Points on a hilly landscape, in no order, each with its height.
A ball rolls from a point to the lowest of its 2 nearest points, and stops where none of them is lower. Distance is the straight distance between rows; heights are no part of it.
j590 h=180: -15; 31; 37; -21; -11; -24; -79; -26; 45; 6; 29; -21; 8; 21; -6; -21; -48; 17; -12; 10; 11; -17
j922 h=228: 15; 22; 17; 4; -23; 29; -12; 32; 53; -41; -4; -13; -3; 1; 33; 21; -7; -13; 35; 37; 39; -55
j137 h=428: -52; 31; 58; -44; 2; -47; -42; -17; -19; 4; -21; -5; -9; 29; -7; -13; 63; 4; -24; 18; -54; -28
j951 h=376: -18; -26; 23; -24; -27; -23; 30; 38; 22; 47; -5; -35; -65; 25; -8; -26; 27; -58; 1; 9; -24; -23
j319 h=417: 3; 10; 15; -12; -6; 69; -20; 21; -29; -4; -11; -5; -8; -17; -23; -6; 60; 42; -4; 13; -13; 47
j181 h=448: 28; 9; -5; -21; -2; 0; 62; 52; -11; 18; -44; -69; 16; 45; -21; 11; -22; -11; 20; -17; -8; -14
j160 h=283: 20; -26; 16; -16; 51; 14; 61; 85; 49; 13; -16; -14; 10; 58; 3; -33; 14; 0; 23; 29; -62; -4
j680 h=469: 4; 15; -48; 3; 29; 25; 39; 28; 0; 5; 50; 30; -13; -3; 16; -13; -1; -69; -17; -38; 44; 54
j971 h=500: -1; -12; 27; -8; -33; -15; 43; 24; 24; -4; -69; -20; -9; -15; 1; -1; 39; -12; 39; 32; -31; 28
j399 h=451: 18; 53; -28; -15; -5; 43; 14; 10; 8; 9; 33; -1; -19; 6; 6; -16; 32; -52; -14; 18; 15; -13
j584 h=445: -10; 42; -1; -4; 23; -16; -28; -10; 10; -28; 26; 50; 4; 24; -3; 58; 35; -24; 0; -8; 15; -24
j689 h=535: 23; -5; -27; 10; -12; 3; -30; -24; -11; -37; 10; 48; 8; -55; 36; 37; -9; 3; 11; -34; 59; 21
j771 h=375: 55; 18; 26; -39; -20; 2; -8; 13; -32; -8; -46; 28; -37; -29; 3; -36; 18; 25; -16; 4; -32; 42
j568 h=606: -16; -3; -14; 24; -19; 70; -50; -35; 54; 5; 43; 6; 4; -15; 22; -20; -25; 44; -1; 11; 33; -8
j447 h=148: -6; 16; 0; 9; 12; 32; 10; -69; -47; 16; 38; 54; -29; 11; 3; -36; 13; 39; -59; -8; -25; 17
j700 h=216: -3; 28; 33; 33; -17; 9; -32; -64; -23; 17; 32; 61; -38; -18; -8; 4; -1; 52; -26; 12; -19; 40
j769 h=400: -5; 34; 19; -35; 1; 41; -4; -5; -22; -11; -6; 33; -22; -14; -6; -45; 40; 47; -23; 32; -31; 27
j581 h=379: 46; 44; -11; -5; -11; -8; -15; 52; -3; 1; -5; -37; -6; 21; -26; 25; -9; -45; 14; -10; 21; 37
j465 h=192: -45; -37; -22; 16; 33; 20; -9; -37; 9; -19; 24; 53; -7; 10; 26; -26; 19; -30; -32; -37; 19; -45
j905 h=136: -8; -45; -43; -30; 19; -42; -2; -11; -3; -15; 34; 8; 53; -5; 41; 36; 39; -34; 30; 7; 25; -8
j753 h=309: 90; -12; 23; -20; 6; 23; 75; 76; -5; 46; -5; -27; -29; 49; -13; 15; 9; -9; 35; 15; -50; 38
j728 h=508: -2; -7; 2; -8; 17; -54; -71; -65; 11; -57; -23; 40; 37; 4; 19; -26; 29; 16; 1; -2; -6; 19
j56 h=481: -1; 79; 0; -4; 30; 1; 1; 13; 40; -33; 30; 50; 12; 16; 12; 43; 6; -54; -6; -17; 63; -16
j88 h=366: -36; -11; -12; 13; 19; 3; -28; 19; -36; 63; 40; -49; 2; 16; -21; 45; -3; -12; 10; -3; 33; 28
j271 h=588: -27; -6; -10; 58; -29; 10; -53; -71; -30; -10; 0; -2; -17; -4; 13; 7; -13; 19; -16; -37; 50; -2
j167 h=553: -24; -14; -10; 29; 37; 41; 19; -42; 13; 9; 74; 58; 26; 9; -5; 2; -6; 57; -21; 0; -2; -3
j192 h=205: -37; -12; 17; -6; -7; -27; -80; -48; -1; -17; -23; -5; 11; 35; 17; -81; -14; 8; -36; -28; -12; 6
j193 h=106: 19; -15; -27; -30; 23; -33; 1; 7; 33; -38; 23; 7; 67; -18; 5; 7; 17; -23; 37; 14; -5; -12
j727 h=352: 44; -17; 26; -35; 4; -15; 5; 65; 7; -26; -51; -22; 12; 39; 24; 47; 9; -11; 37; 53; -20; -32
j35 h=518: 45; -17; 0; -36; -1; 6; -77; -51; -2; -28; 10; 62; 9; -45; 41; 11; 8; 45; 14; -9; 48; 10
j83 h=95: 6; 19; -12; 30; 3; -11; -11; -88; -3; -3; 55; 58; 29; -21; -34; 7; 24; 28; 15; -44; -6; -3
j249 h=506: -49; 21; 29; -7; 43; 10; -47; 21; -15; -27; -32; 41; -9; 27; -9; 3; 58; -16; -11; -2; 7; 27
j932 h=71: 47; -18; -2; -65; -14; -39; -6; 13; -30; -16; -14; -30; 8; -19; -2; -10; 26; -28; 23; 4; -34; -28
j593 h=274: -33; -3; 17; -29; -14; -39; -49; -34; -9; 8; -29; -42; 29; 35; 10; -54; -59; 11; -17; -14; -30; 34
j203 h=462: 3; -21; -44; 31; -6; -49; 71; 65; -1; 16; -38; -18; 0; -4; -8; 52; -22; -57; 13; -69; 17; -3
j758 h=313: -3; -22; -3; -17; 43; -67; 72; 21; 3; -2; -14; -1; 45; 41; -2; 27; -19; -30; 16; 3; -27; 18
j126 h=344: 94; 26; -27; -15; 6; 25; 15; 70; -17; 6; 27; -20; -22; 10; -13; 46; -24; -22; 27; 2; 9; 11
j437 h=174: 5; 12; 36; -12; 18; -49; -83; -18; 5; 14; 32; 37; -31; -12; -58; -7; 14; 25; -18; -21; -22; 13
j925 h=101: -47; -6; 0; 15; 28; 63; -8; -16; 11; -45; -40; 6; 33; 3; -4; -31; 11; 30; -5; -16; 3; -32
j993 h=416: 26; 30; -47; 24; -7; 5; 25; 4; 3; 33; 50; -5; -20; 5; -1; -12; -4; -71; -18; -39; 45; 1
j630 h=485: -58; -26; -4; 31; 0; 55; -7; -4; -27; 4; -37; -13; -31; -9; 42; 6; -1; -13; -4; -38; 88; -36
j684 h=323: 87; -9; -8; -21; 11; 13; 32; 55; -21; 31; 6; -41; -6; 43; 8; 19; -33; 9; 33; 42; -26; 33
j128 h=326: -5; 31; -3; -9; 6; 30; -36; 16; -9; 48; 60; -23; 1; 5; -9; 51; -6; 22; 13; 17; 72; 36
j690 h=110: 11; 65; 23; -18; -23; -27; -41; -8; 35; 29; 6; -18; -6; 28; 11; 10; -40; 12; -5; 36; 45; 1
j336 h=265: -6; -11; -1; 6; -35; 18; -2; -18; 62; 0; -6; -26; 40; -37; -30; -56; -11; 31; 4; 15; -29; -8
j517 h=545: 24; 13; -26; 15; 7; -29; -53; -66; 19; -40; 6; 29; 36; 20; 9; -32; -15; 14; -16; -37; 12; 5
j158 h=222: -19; 24; 20; 7; -7; -23; -44; -43; -23; 26; 23; -5; -19; -4; -70; -14; -10; 4; -9; -28; -49; -19
j588 h=474: -28; -24; 27; -33; 6; -11; 12; 33; 15; 4; -47; 25; 4; 4; 19; -7; -24; 25; -3; 37; 21; 33
j670 h=483: -9; -15; 11; -20; -1; -51; -63; -42; -6; -52; -31; 6; 11; -2; 0; 0; 47; -2; 17; -6; -18; -45
j575 h=492: 1; -40; 31; -17; -3; -2; -85; -54; 37; -29; -10; 65; -1; -44; 28; -16; 5; 67; 13; -6; 12; -5
j200 h=316: -9; 43; 42; -3; -30; -11; -29; -90; -40; 20; -38; -10; -11; -25; -21; -20; 5; 44; -8; -47; -14; 13
j844 h=234: 4; 14; -4; 11; -17; 43; -13; -26; 13; 37; 26; -17; 24; -53; -10; -1; -34; 60; -8; 5; 43; 61
j110 h=547: -19; -12; -40; 77; -3; 2; 6; -23; 3; -16; 21; -9; 21; 17; -25; -3; -39; 0; -12; -8; -24; 31
j926 h=538: 6; 10; -4; 46; 36; 41; -8; -53; 2; -27; 28; 60; 47; -5; -35; 9; -34; 69; 2; -15; -20; 29
j735 h=249: -10; -1; 21; -3; -12; -24; -44; -27; 14; 6; 3; -17; 23; -22; -45; -50; 12; 31; 0; 1; -57; -14
j334 h=412: 22; 22; 15; -24; -23; 17; 15; 14; 8; 36; 14; -32; -52; 17; -9; -42; 21; -47; -31; 22; -17; -34
j231 h=383: -43; 68; 27; -21; 18; -31; 11; -36; -19; 6; 14; 44; 0; 37; 8; 28; 9; -15; -35; -6; 24; -15
j693 h=294: 40; -16; 24; -66; -24; 5; 28; 38; 29; 31; 27; -20; -11; -49; -23; 7; 25; 16; 35; 28; -20; -40
j475 h=390: -43; 21; -6; 14; 8; -5; 17; 7; -49; 13; -37; -60; 49; 29; 3; -4; -53; 13; -10; -16; -10; 50
j713 h=391: -60; 10; 49; -23; -15; -79; -20; -47; -71; 1; -39; 21; -17; 0; -7; -5; 32; 4; -19; 1; -52; -12
j38 h=484: 32; -36; -36; -2; 27; -50; 73; 60; 22; -18; -13; -3; 10; -11; -21; 47; -40; -39; 25; -41; 15; 25
j924 h=365: 51; -22; -5; -9; -16; -34; 7; 43; -39; -36; -58; -22; 11; 1; 45; 61; 5; -14; 58; 39; -1; 7
j566 h=288: -3; -31; -12; 17; -41; 59; 0; 11; 13; 5; 0; -13; -31; -52; 81; 21; -31; 26; 5; 24; 54; -53
j356 h=124: -91; -28; -27; 58; 23; 25; 9; -26; -23; -3; 12; 18; 14; 26; 29; -12; 22; -7; -18; -27; 40; -3
j898 h=100: 54; 9; -13; -41; -40; -33; -20; -6; -18; 12; 18; -43; -2; -6; 12; 10; 17; -28; 21; 42; 3; -11
j526 h=305: 29; 0; 24; -53; -29; 14; 73; 28; 8; 60; 7; -56; -14; -1; -8; 22; 17; 8; 7; 48; -25; -24
j799 h=272: -3; -40; 37; 8; 38; -4; 38; 66; 42; 27; -3; -18; -3; 71; -12; -12; -42; 33; 1; 28; -63; -2
j978 h=499: 10; -11; -25; -19; 31; -25; 87; 43; 37; -1; -7; 19; 40; -11; 7; 57; -45; -35; 5; -26; 30; -33
j11 h=438: 45; 18; -12; -34; 26; 48; -28; 5; -33; -29; 34; 4; 18; 19; -12; -6; 47; 14; 1; 16; -20; -22
j633 h=277: 21; 32; 21; -22; -34; 3; -82; -56; -35; 1; -19; 2; -11; -37; -34; -28; 20; 21; 0; -46; 5; 10
j370 h=430: 36; 44; -2; -21; 10; 78; -12; 44; -42; -3; 14; -21; -4; 0; -47; -16; 42; 7; 5; 16; -30; -1
j393 h=525: 6; -26; -25; 37; -31; 21; 25; 8; 3; -4; 20; 5; -5; -41; 24; 11; 34; 17; 24; 65; -4; -4
j904 h=429: 31; 48; -18; -3; -1; -26; -10; 44; 39; -33; 14; 11; -6; 3; 4; 36; -26; -65; 16; -20; 41; 14
j95 h=273: 24; 23; 1; 13; -41; -8; -55; -23; -9; -32; -39; -50; -19; -11; -24; -46; 16; -25; 2; 19; -45; 3
j798 h=342: -2; 13; -17; 6; -17; -32; -7; -42; -39; 20; -9; -37; 40; 10; 10; -24; -50; 16; -2; -15; -17; 64
j841 h=444: -42; -28; 15; 22; -26; -19; -30; -48; 22; 8; 33; 25; -12; -20; 7; 7; 48; -4; 13; 21; 19; 15
j916 h=289: 7; 54; -8; 21; -10; 17; -3; 23; 18; 36; 22; -38; 4; -34; -22; 57; -9; -4; 19; 16; 54; 62
j358 h=287: 34; 1; 17; -32; -25; -30; 47; 15; 58; 6; -5; -14; 14; -53; -53; 18; 9; 14; 38; 28; -34; -36
j890 h=587: -12; 7; 12; -4; -6; 81; -7; -10; 74; -9; 45; 29; 22; -47; 39; -31; 14; 34; 19; 9; 42; -26
j120 h=77: -42; 21; 7; 10; 4; 21; -5; -55; -59; 7; 0; 2; -14; 28; 15; -64; 9; 26; -33; -33; -46; 10
j208 h=260: -11; 24; -20; 40; -16; 46; 11; 5; 22; 31; 1; -62; 38; -42; -16; -2; -2; 34; 5; 9; 66; 43
j544 h=411: 11; -40; -34; 20; 7; 2; -24; 47; -26; -84; -42; 25; -17; -27; 25; 13; 21; -40; 18; -15; 3; 3
j84 h=556: -8; -24; -27; -11; 10; 12; 72; 18; 7; -3; 5; 29; -9; -5; 28; -21; 34; -25; -1; 10; 2; 14
j85 h=255: 0; -1; -5; -3; -20; 32; 1; 0; 22; 1; -1; 3; -14; -13; 57; -4; -5; -12; 0; 21; 42; -53
j456 h=488: -30; -47; 27; 2; -27; -17; -15; -55; 34; -6; 6; 51; 0; -24; 36; -28; 55; 34; -5; 42; -18; -16
j974 h=293: -29; 6; 0; 4; -14; -22; 41; -32; -14; 29; 12; -9; -29; 8; 15; 3; -23; -25; -39; 2; 28; -29
j652 h=178: 23; 49; -1; -9; 23; 50; 35; 9; -25; 16; 1; 4; 19; 11; -4; -1; -14; 24; -34; 3; 7; 45
j29 h=515: -12; 11; 44; -19; -30; -35; 17; -19; -22; -16; -49; -12; 8; -2; 6; 11; 36; 16; 4; 51; -27; -2
j314 h=227: -6; -2; 28; 0; -5; 10; -44; -5; 33; 40; 39; -27; -8; 25; -15; -35; -42; 19; -25; 36; -25; -25
j688 h=338: 14; 9; 9; 6; -45; 10; 9; 3; -2; -8; -31; 11; -57; -51; 5; -13; -6; -3; -10; 8; -7; 36
j77 h=135: -15; 18; -22; 18; 21; 26; 11; 33; 6; -49; -60; -35; 43; 5; -21; -18; -31; -17; -15; -62; 14; -35
j453 h=501: 16; -17; -43; 26; -4; 19; -6; 12; 3; -33; 33; 31; -15; -39; 14; 21; -28; -11; 9; -38; 33; -17
j570 h=476: 31; -48; -40; -5; 6; 7; 1; 2; -2; -1; 34; -10; -16; -36; -21; -4; -30; -15; -2; -14; -13; -48
j54 h=461: 42; -38; 13; -29; 2; 18; -47; -29; -29; -9; -8; 24; -32; -23; 41; -44; -12; 53; -28; 8; -32; -48
j418 h=424: -13; -19; 10; -24; 17; -11; 33; 35; -23; 26; -40; -52; -4; 33; -14; -12; -32; -3; -6; -24; -11; 49
j241 h=482: 14; -15; -8; 28; -46; -16; 48; 23; -5; -2; -48; -51; -30; 9; 8; -8; 5; -29; 23; 39; -18; 2
j511 h=460: 33; -2; -7; -10; 31; 17; 97; 80; 10; 5; -8; -45; 46; 13; -15; 57; -6; -1; 33; -10; -10; -3
j654 h=510: 5; -59; 0; 24; -32; -5; 21; -15; 20; -19; 15; 45; -13; -66; 36; -22; 25; 3; 9; 38; -13; -8
j624 h=118: -46; -2; -10; 31; 14; 40; 7; 1; -7; -28; -61; -41; 22; 15; -20; -55; -11; 1; -29; -29; -18; -8
j106 h=177: 11; -28; -43; -44; -2; -18; 29; -18; -14; 5; 28; 7; 21; -6; 28; 15; 42; -50; -7; -11; 20; -51
j76 h=354: -29; 4; -35; 42; -18; -32; 37; -8; -29; 11; -22; -23; 6; 27; 21; 6; -26; -39; -32; -35; 18; -10
j567 h=502: -40; 0; 29; -12; 0; -25; -12; -26; -7; 2; -35; 11; 16; 5; 21; -8; 11; 56; -6; 32; 4; 9
j407 h=642: -38; 5; -21; 59; -33; 52; 3; -15; 17; 42; 7; -40; -17; -45; 11; 6; -38; 43; -6; -32; 49; -41
j269 h=377: -43; -48; -7; 2; -23; -16; -43; -39; 29; 18; 21; 14; -18; -34; 0; -54; 48; -32; 0; -15; 20; 25
j423 h=625: -9; -3; -9; 5; -27; 67; -10; -22; 2; 45; 28; -32; -5; -31; -1; -15; -17; 49; 0; 13; 34; -42
j800 h=487: -43; 3; 5; 34; 9; -42; 20; 8; 0; 13; 11; -31; 23; 59; 18; 64; -12; -39; -18; 28; 31; -12
j248 h=49: -63; -29; -11; 25; 6; -4; 20; -50; -42; 19; -4; 0; 12; 7; 12; -25; 26; -2; -27; -15; -11; 11
j345 h=580: 18; 22; -11; 60; -19; -4; -79; -80; -4; -39; -6; 32; -16; 1; -13; -13; -23; 14; 1; -54; 9; -27
j541 h=554: -48; 15; -10; 62; 24; -27; -2; -30; 4; -9; 19; 4; 36; 53; -8; 0; -15; -2; -1; 31; -21; 11
j643 h=470: 20; 24; -29; 0; 34; 17; 55; 64; 20; 10; 34; -18; 42; 8; -32; 63; -42; 11; 17; -14; 33; 24
j737 h=358: 1; 2; -17; 0; -11; -22; 45; 10; 39; 45; 9; -4; -26; 8; -4; -10; -44; -44; -17; -21; 23; 20
j612 h=516: 12; 22; 5; 18; 18; -12; 1; -29; -5; -13; 4; 46; 4; -5; -15; 18; -64; 50; -20; -15; 3; 44
j48 h=247: -38; -32; -28; 19; 31; 1; -19; -16; -16; 2; 21; 42; -11; 7; -14; -37; -22; -14; -22; -75; 7; 7
j6 h=527: -47; 31; 2; 60; 11; -44; -14; 4; -18; 7; 8; -17; 35; 47; -33; 65; -8; -12; 20; 31; 3; 27
j296 h=449: 28; -21; -2; -34; 8; 23; -42; -14; -51; -13; 16; 13; -4; -11; 10; 7; 21; 41; -1; 4; -23; -54
j297 h=435: -3; -49; -8; 21; -19; 21; -33; -6; -15; -66; -14; 41; -22; -54; 29; 19; 43; -19; 36; -17; 23; -31
j956 h=324: 29; -1; -1; 17; 1; 4; 9; 54; 32; -67; -59; 14; -25; -2; -16; -33; -3; -33; 17; 0; -44; -22
j191 h=301: 23; 0; 4; 10; -44; -20; -6; 8; 25; -39; -45; 2; -43; -28; -7; -61; 1; -20; -7; 17; -42; 16
j349 h=290: 79; -9; 37; -24; 70; -9; 39; 95; 34; -1; -8; -10; -5; 58; -6; 0; 27; 5; 40; 17; -81; -3
j116 h=353: -39; 32; 35; -11; -27; -48; 20; -71; -61; 16; -37; -14; -6; -18; -27; -20; -15; 26; -19; -29; -69; -5
j141 h=226: 21; 34; -18; 2; -38; 9; -50; -29; -28; 6; -9; -40; -22; -21; -17; -5; 19; -9; 5; -17; 14; 24
j603 h=493: 1; 12; -4; -11; 14; 3; 30; -27; -15; 5; -5; 2; 35; -10; -9; 16; -63; 54; -17; -17; 3; -26
j279 h=465: 43; -34; -24; -12; -5; 0; 33; 34; 13; 1; 5; -28; -11; -45; -62; -8; -46; -3; 22; -28; -31; -11
j563 h=450: -16; -25; 47; -24; 13; -25; 31; 66; 10; 17; -77; -25; 4; 14; -7; 15; -42; 25; 21; 11; -17; 55
j574 h=519: 8; -16; -32; -12; 16; -3; 69; 19; 17; 27; 46; 50; -16; 0; 8; -16; 19; -60; -28; -8; -10; 59
j493 h=526: -13; -12; -29; 66; 10; 20; -38; -1; 15; -37; 29; 14; -1; -16; -32; 12; -32; 0; 18; -25; 2; 6
j617 h=266: -46; 47; 48; 18; 7; 35; -18; -31; -1; 30; 14; 34; -37; -3; -33; -5; 15; 42; -37; 15; 0; -6
j295 h=337: 21; -23; 13; -18; 19; -45; 37; 29; 14; -34; -42; -9; 15; 52; 27; 27; -18; -5; 11; 24; -52; -1
j276 h=297: 76; -22; 34; -11; 24; -2; 36; 76; 7; 26; -19; -18; -44; 53; -38; -20; 21; -9; 15; 18; -104; 42
j417 h=480: 0; 21; 17; -19; 40; 1; 35; 40; 16; 12; -6; -12; 53; -8; -29; 48; -62; 36; 8; -16; 20; -23
j174 h=473: 24; -31; 10; -15; -14; 13; -21; -49; 24; -20; -5; 52; -2; -52; 42; -30; -24; 81; -9; 13; -11; -46
j895 h=291: -33; -37; 23; -1; 42; -45; 58; 31; 19; 24; -2; 8; 36; 45; -17; 20; -53; 21; 2; 27; -46; 22
j169 h=421: 17; 34; -16; 3; -26; -29; 19; 47; 10; 20; -8; -65; -25; 9; -10; 47; 11; -67; 27; -10; 23; -18
j177 h=116: -33; -28; 22; -18; 26; 45; -66; -9; 11; -30; -23; 1; 7; 11; 21; -53; 15; 36; -17; 4; -10; -57
j329 h=146: -37; -36; 29; -11; 4; 2; -73; -61; -12; 2; -7; 15; 14; 14; 28; -78; 39; 37; -18; -25; -9; -35
j606 h=131: 14; 13; 10; 18; 35; -32; -68; -57; 15; -21; 43; 68; -3; -31; -54; 11; 12; 37; -9; -37; -27; -15
j535 h=185: 0; 37; 14; 1; -38; -20; -1; 30; 58; -2; -14; -16; 5; 19; 51; 39; -30; -9; 10; 52; 62; -3
j49 h=159: 18; 18; -22; -40; -30; -7; -42; -18; -49; 16; -4; -70; -23; -8; 11; 30; 2; -28; 10; 6; 44; -2
j172 h=385: 38; -33; -14; -6; 3; -16; 0; 33; -1; -66; -24; 35; 3; -10; 35; 45; 15; -25; 36; 34; 10; 23
j99 h=405: -24; -6; 12; 2; 11; 19; -35; 67; -40; 30; 2; -27; -41; 22; -14; 46; 12; -30; -4; 7; 45; 13
j173 h=57: 5; -3; -39; 38; 9; 12; 23; -70; 2; -19; 43; 64; 44; -16; 4; -13; 38; -19; 5; -13; -14; 11
j930 h=415: -12; -7; -32; 59; -9; -18; 70; 54; -19; 12; -27; -11; -41; 12; 25; 17; -25; -57; -25; -37; 3; 15
j251 h=229: 20; -16; -11; -46; -11; -30; 48; -18; -18; 31; 26; 8; -44; 5; 33; 15; 5; -47; -26; 20; 3; -43
j92 h=578: -8; -38; 3; -10; 24; 2; 56; 11; -24; 1; 7; 15; -8; 12; -4; -3; 25; 9; -29; 31; -52; -13
j561 h=459: 52; -9; -4; -28; 0; 14; 40; 69; 13; -4; -33; -43; 6; -17; -54; 24; -31; -14; 37; -41; -9; -45
j117 h=88: 59; -22; -33; -42; 37; -36; 2; 33; 2; -32; 8; -26; 40; 9; -23; -32; 27; -57; 32; -5; -32; 0
j836 h=279: 15; 16; -6; 1; -30; 11; 37; 33; 66; 2; 0; -31; 42; -53; -36; -5; -8; 9; 33; 8; 0; 2
j373 h=206: 44; 37; -3; 16; -6; 45; 6; 7; -14; 20; 29; -17; 27; -9; -14; -25; -53; 54; -12; 18; 4; 54
j302 h=314: -51; 71; 59; -14; 19; 0; -7; -17; -29; 22; -13; 67; -35; 20; -13; 23; 23; 18; -45; 8; 0; 13
j843 h=302: -50; -43; -2; 7; 11; -16; -55; -5; 16; 14; 36; 11; -25; 3; -31; -55; -10; -29; -22; -36; -2; 11
j272 h=543: -41; 29; 5; -33; 42; 39; 2; 32; 15; 2; 17; 35; 14; 49; 6; -2; 56; -20; -4; 16; 28; 37
j195 h=458: 23; -55; 3; 5; -41; -13; -75; -48; -12; -41; -20; 43; -33; -38; 41; -15; 24; -10; 11; -9; -1; -55
j664 h=570: -29; 2; 2; -1; 35; 37; 16; -15; 40; -4; 58; 56; 33; -16; 16; 18; 24; 27; 5; 10; 35; -19
j375 h=595: 7; -23; -5; -1; 39; 0; 29; 14; -21; 6; 21; 22; -4; 24; 29; -12; -43; 11; -23; 16; -33; 2
j294 h=517: 2; 4; -28; -20; -6; -27; 68; -19; 14; 12; 23; -12; 48; -13; 15; 40; -18; -28; 4; -18; 34; -60
j715 h=536: -33; -22; -23; 68; -10; 21; -40; -5; -30; 2; -11; -10; -46; -11; 32; 18; -16; 4; -22; -23; 73; 14
j275 h=137: -7; 39; -18; 35; 4; 19; 28; -14; -6; -28; -35; 14; 14; -4; 1; -15; 5; 0; -18; -2; 14; 45
j142 h=427: -30; 17; -13; 26; -23; -60; 31; -6; -34; 24; 3; -60; 16; 66; 21; 33; -24; -51; -1; 5; 3; 17
j156 h=98: -1; 12; -38; 43; 17; 10; 12; -52; -26; -40; -6; 43; 28; -13; -8; -26; 26; 9; 5; -38; -1; 56
j331 h=334: -19; 8; 54; -49; -16; -26; 52; 22; -20; 65; -3; -38; -41; 21; -17; 22; 35; -30; -3; 28; -17; -1
j903 h=468: -65; 13; 31; -30; 5; -18; -51; -3; -8; 10; -11; 9; -11; 24; -2; -2; 65; -23; -6; 17; 16; -8
j498 h=456: 28; -39; -5; 20; -14; -8; 55; 65; 9; 21; -19; -49; -32; 14; 12; 42; 17; -55; 20; 10; -6; -17
j880 h=447: -31; -10; 17; -25; -1; 37; -39; 15; -40; -1; -31; -7; -37; -13; 21; 27; 17; -10; 1; 2; 66; -16
j21 h=256: 9; -39; 12; 31; 10; 14; -8; 53; 42; 27; 49; -19; -21; 40; -12; -25; -35; 20; -1; 61; -48; -7

Two balls start at each pair of points below. Name the first point that both come to, or write never.
j272 / j541 | j932
j654 / j575 | never
j880 / j399 | j173

Call two points neighbours if one is among the 2 nearest of the other. Go from one point of each pair to the other, from neighbour to neighbour, staying as low as possible. Name the highest point that can't be avoided.
j248 / j581 | j56
j581 / j925 | j29
j581 / j932 | j544
j173 / j690 | j399
